Points, in no order, along strands that fork and pass close to each other.
In the rows, zero is written as 128.
Two points are linked if the straight distance between their rows is under 91.4. Some points are linked to none.
<636>: [ 61 153 123 131 124  41 118 166 158 157 134 107 125 130  87 123 147 132
 122 135]
<486>: [119 133 151 141 134 141 118 149 136 157  92  90 167 119 118 121 124 127
 130 206]
<24>: [119 108 139 137 137 159 125 129 185  97 157 139 121 119 195 154 131 124
 109 101]
<341>: [129 102  97 126  93 140 114 121 142  94 141 187 100 136 173  97 199 108
 115 114]
<248>: [103 177 115 122 170  95 194 129 144 121 177 120 109 114 164 118 155  67
  98  73]
<952>: [112  90 101 126  71 125 148 120 141 113  81 156 116 149 145 100 209 126
 143 144]
<1138>: [113 161 151 143 165 148 128 156 152  93 175 152 136 153 157 181 167  86
 138  65]
<792>: [131  86 107 115 115 148 175 165 134 126  84 135 141 142 160 150 170 174
 169 114]
<477>: [143 107 146 131 113 134 124  95  62  78 141 131 141  91 114 137 104 159
  81 100]
<910>: [115 153 102  71 138 110 183 125 138 126  79 125 130 140 169 160 171 123
 175 115]
<507>: [108 104 150 145 112 172  72  96 152 111 162 147 164 122 177 127 150 138
 104 113]
<482>: [165 124 116 109  97  99 159 107 107 104  80 101 117 131  68 156  87 148
 127 162]
<659>: [130 104 105 136 120 158 143 184 110 142  69 138 184 144 138 120 175 167
 150 116]
<21>: [132 133  74  89 104 128 121 135 119  88  61 117  99  90  61 101  85 130
 126 126]
<1036>: [117 141 114 108 120 121 128 114 134  64 144 168  95 150 201 104 180  81
 112 107]
<1044>: [134 187 122 136 115 203 158 133  99 136 176 150 126 160  84  93  94 107
 142  56]
<1194>: [148 170 117 181 155  66  78 154 145 146 137 112 115 147  79  86 144  94
 156 167]
<244>: [110 148 104 110 122 115 217 135 163 121 148 125  82 111 176 155 151  99
 138  89]
<411>: [155 124 136 109 160 127 115 107  88 112  47 109 107 110 108 111  92  98
 120 175]
<642>: [139 117 154 164 115 150  73 118 114 118 213 169 165 134 125 131 173 135
 140 153]
<870>: [110 103 102 152  60 140 147 150 126 148  84 150 143 169 111 115 207 147
 158 132]
<216>: [104 141 123 168 122  98 142 192 129 156 117 121 181 131 114  82 170 169
 173 129]
<489>: [130  98 145 111 111 116 144 132 131 135 117  50 142 113 108 107 116 179
 111 171]
<770>: [116  68 115 151 105 146 161 163 155  98 123 143  92 122 193 142 161 130
 137 115]
<50>: [141 144 155 119 140 151 135 140 161 144  87  88 158 131 130 158 117 152
 152 179]
<656>: [175 126 139 135 138 138 144  82 109 132 139 131  80 124 161 133  55 135
 123 110]
<138>: [104 177 112 113 142 124 160 104 160 125 169 119 113 113 182 152 138  77
  94  78]
<1082>: [117 186 125 147 148  29  79 157 146 133 142 113  94 159  85 115 139  91
 132 144]
<916>: [168 171 121 127 161 152 141  91  92 142 152 184  95 120 158 112  54 104
 162  99]
<623>: [147 101 100 183 117 100  75 127 139 131 179 142 145 135 130  76 165 138
 142 109]
<611>: [147 116  87 119 120 140  81 116 177 124 106 164 115 150 135  85 194  91
 149 154]
<481>: [111  91 134 150 124 108  67 105  90 152 185 125 167 132 121 112 140 117
 101 142]
<84>: [136  43 126 149 141 111 129 180 134 103 163 114 122 112 153 121 140 131
 102 144]
<1106>: [173 145 131 115 147 130 141 200 109 135 119 110 197 126 112 138 116 173
 112 157]
<563>: [ 83  92  89 105 106 120  83 118  75 148 123 115 122 116  85 126 112 108
  96 108]
<973>: [113 144 137 137 134 113 134 187 134 160 123 101 188 115 106  88 148 175
 146 152]
<752>: [ 38 162 122 115 108  74 122 164 154 170 114 105 107 120  73 144 117 146
 113 129]
<14>: [101  61 110 151 125  66 134 179 128 144 144  95 125 129 113  86 163 142
 146 152]
<1015>: [187 143 125 109 182 132 118  76  80 116 115 165 107 106 155 133  67 110
 158 111]
<362>: [147 129  92 102  97 116 150 130 109  86  56 102  98 109  59 139  86 126
 130 146]
<725>: [ 48 177 110 134 118 113 106 144 115 162  82 130 100 100  66 112 104 103
 108 127]
<457>: [ 82 107 114 132 135  46 123 170 139 156 142  88 129 130  94  90 152 130
 131 147]
<1202>: [158 152 166 150 131 145 165 118  92 139 179 181 104 169  92 108  72 148
 123  56]
<268>: [163 183 140 127 152 158 157 105  84 132 172 186 107 117 128 117  79 121
 169  74]
<63>: [158  86 148 119 150 129 116 106 112 121 125  95 103 116 143 157  88 115
  95 168]
<744>: [133 182 118  81 116 139 171  80 198 152 102 105 127 138 136 170 118 140
 155 122]
<686>: [175 107 136 113 105 100 169 100 119 121 111 105  90 141 106 162  76 146
 125 167]
<151>: [ 83 162  75 103 123 139 105 156 117 132  69 128  96  90  54  95  90 121
 129 120]
<419>: [156 149 152 151 146 169 138 101 123 137 163 142  83 132 158 152  59 131
 104  83]
<54>: [136 103 174 147 128 153 114 105  88 106 155 124 144  98 147 138 114 166
  73 112]
<640>: [ 98 117 117  95 118 116 160  96 180  99  97 134 116 118 198 112 183 122
 125 131]
<109>: [113  90 135 114 122 108 114 120 114 140 120  75 129 105 103 101 118 140
  95 159]
<229>: [ 89 108 121 141 138  77  66 111 111 156 150  96 142 139 105  84 133 115
 101 137]
<681>: [116  67 128 152 132 134 103 139 169 131 127 105 145 115 151  88 154 147
 133 155]
<742>: [112 177 133 181 138  89  84 154 131 166 131 117 147 135  94  93 133  93
 135 200]
<1071>: [139  53 141 152 140 128 150 177 156  97 151 121 109 118 188 140 132 137
 125 133]
<566>: [130 176 106  58 135 111 188 109 174 146  95 122 144 128 164 158 156 143
 165 106]
<478>: [139  74 140 142 154 154  71 136 128 125 170 141 136 145 166 133 130  93
 124 152]
<748>: [107 132 105  83 105 131 168 147 128 114  58 152 141 169 160 149 191 117
 167 145]
<390>: [187 114 138 113 118 101 179 129 149 151 149 113 130 167 122 183  75 179
 155 141]
<722>: [130 114 173 146 135 172 106  85 128 112 152 131 151 112 177 153 116 155
  98 101]
<328>: [118 117 103 169  95 129 140 183 115 155  90 144 177 147 114 106 195 165
 155 121]
<412>: [200 133 138  96 132 110 161 141 131 137 122 100 169 174 105 169  91 177
 127 147]
<1076>: [124 119 212 148 150 154 126 125  91  94 157 135 146 125 122 169 133 165
  91 110]
<729>: [103  89 108 109  90 130 153 119 177 102  93 136 127 121 170 106 188 142
 143 123]
<731>: [172 122  85  82 157 126 100 100  83  89  79 136 132  81 105 114 100 113
 122 131]
<581>: [130 192 154 142 152 180 153  98  85 136 148 159 104 111 130 147  98 113
 186  72]
<553>: [114 141 191 146 130 179  91 130 130  91 185 172 140 159 138 176 157 111
 161 149]
<929>: [ 75 163 149 132 124  93 122 146 130 169 121  84 161 109  90  81 131 160
 126 161]
<196>: [159 126  76 169 125 125  86 137 174 149 110 150 105 146 109  77 180 103
 169 142]
<677>: [153 144 151 124 135 105 181 112  98 117 173 209 107 154 112  84  66 120
 120  86]
<971>: [124 104 172 136 139 170  79  91  75 118 146 151 148 134 150 160 119 101
 138 164]
<221>: [174 106 163 155 123 121 168 127 165 117 178 105  80 122 148 161  80 166
  87 118]
<141>: [115 137 215 151 153 171 136 117 113 108 158 137 132 145 127 191 127 149
 129  90]
<340>: [161  89 141 119 122 122 151 135 163 128 122  73 149 117 131 141 125 195
 135 159]
<1207>: [106 145 151 173 140 121 101 162 147 169 110 105 166 134  98  95 145 113
 136 196]
<245>: [ 83 129 122 132 132  96  75 109  93 165 107  92 133 129  85  66 118 108
  97 143]
<788>: [129  90 144 121 149 141  71  94  54 131 115 149 142 133 140 146 112  92
 129 160]
<805>: [159 130 121 117 101 123 189 122 185 162 168 116  95 158 149 164  80 163
 158 130]
<183>: [114 129 124 106 134 152  97  80 192 127 103 121 126 129 180 129 145 100
 119 132]
<695>: [123 108  88  91 156 138  86 111  62 113  81 141 137  90  86 112 111  85
 122 129]
<1040>: [116 118 145 140 154 148 130 166 167  87 170 163 124 132 190 152 154 108
 110  72]
<849>: [102 182 141 132 144 172 131  97 151 133 166 135 129 128 160 168 130  99
 106  62]
<1115>: [155 154 135  90  99 110 155 137  98 118  95  92 159 136  62 166  96 159
 111 175]
<1077>: [173 119 142 133 109 116 161  85 130 128 126 113  73 133 149 141  62 151
 127 140]
<1169>: [125 197 126 126 113 188 156 100 120 156 167 123 131 139  90 119 108  99
 108  43]
<150>: [125 110 108 149 116 145 127 175 161 138  91 153 141 153 130 112 183 122
 184 172]
<353>: [ 98  95 102 106 113 116 106 123  91 134 108  79 108 108  87 120 111 117
  81 144]
<940>: [154 126 117 130 145 151 150 210 116 131  98 122 203 126 131 128 144 175
 131 128]
<218>: [ 57 117  86 122 122  99  65 117 104 169 126 120 102 132  88 136 105 111
 117  86]
<13>: [ 69 166 127 145 127  74  88 126 116 169 108 107 115 131  73 103 122  89
 101 151]
<546>: [115 126 101  98 131 145  82 103 193 110 104 143 120 150 173 112 167  73
 145 161]
<1140>: [156  84 120 121 123 137 172 151 173 114 110 110 138 115 163 153 137 182
 164 128]
<817>: [155 122 107 169 145 107  77 160 162 152 132 130 120 146 108  81 158  98
 160 169]
<101>: [134 121 143 137 121 179  81 137 138  96 189 186 151 141 137 150 180 111
 145 133]
<574>: [104 161 127 118 119 127 141 145  85 145  75 108 132  94  60 131 110 120
 111 191]
<476>: [124  98 119 108 139 127  81  94  48 125  92 133 142 111 114 116 120  98
 118 144]
<1167>: [154  91  88 163 102 141  89 133 140 119 161 174 119 136 145  89 188 121
 135 103]
<1156>: [131 101 123 159 109 121  68 126 110 139 215 148 171 134 114 106 156 135
 146 132]
<94>: [146 172 175 148 138 165 149 109 112 145 161 151 103 146 121 140  77 152
 111  54]
<51>: [121  42 120 156 128  82 113 173 114 124 181 121 122 127 134  86 156 128
 116 138]
<987>: [173 120 124 127 114 113 144  88  74  74 125 157 118  88 109 137  83 141
  83  86]
<304>: [180 138 137 139 137 109 162  87  91  99 157 188 105 122 111 121  76 131
 110  91]
<690>: [183 159 138 100 132 111 144 161 106 126 105  96 190 150  94 159  87 168
  97 162]
<783>: [120 142 128 113 140 134 125 123  81 129  51 106 125  98  77  98 105 103
 113 176]
<754>: [110 136 119  83 131 139 144  82 200 115 107 106 123 112 188 137 152 122
 129 131]
<15>: [156 121 139 139 125 142 177 130 194 136 169 114  86 121 172 158  87 157
 118 116]
<252>: [ 64 176 132  97  96  89 139 155 120 171 115  97 140 106  65 123 118 160
 103 146]
<23>: [112 107 108 118 104 130 200 143 159 115 119 137  83 118 194 168 153 129
 145  92]
<330>: [147 172 136  91 132 158 145 115 187 156  86 101 140 143 142 177 112 153
 172 148]
<30>: [111 200 137 123 139 160 162  97 146 157 174 120 132 127 118 151 136 103
  89  47]
<401>: [112 142 186 146 144 181  98 107  91 105 161 158 132 140 150 189 126  99
 154 148]
<454>: [116 146 151 127 140 174 120 101 162 117 146 134 134 121 187 161 126 118
  95  85]
<184>: [174 120 116 101 173 128 111  79  76 103  75 142 105 102 135 127  81  99
 139 145]

Follow the links from the first point to the second, and from the first to the third. Name the last point that the two ways share.
<1071>, <353>, <640> -> <328>
<183>, <21>, <419> -> <482>
<221>, <401>, <929> -> <690>
<642>, <677>, <221> -> <482>
<84>, <725>, <952> -> <328>
<731>, <362>, <1167> -> <1156>
<563>, <84>, <656> -> <659>
<109>, <656>, <51> -> <659>

A fork is a point with three links. Follow the links from the first point to the second and name the forks in between, in order.
<30>, <21> -> <849>, <454>, <722>, <54>, <482>
<1076>, <481> -> <54>, <482>
<84>, <686> -> <328>, <659>, <690>, <482>
<353>, <1082> -> <659>, <328>, <1194>
<401>, <221> -> <1156>, <482>, <690>
<304>, <1106> -> <482>, <690>
<1207>, <1140> -> <1194>, <328>, <659>
<1106>, <1071> -> <659>, <328>
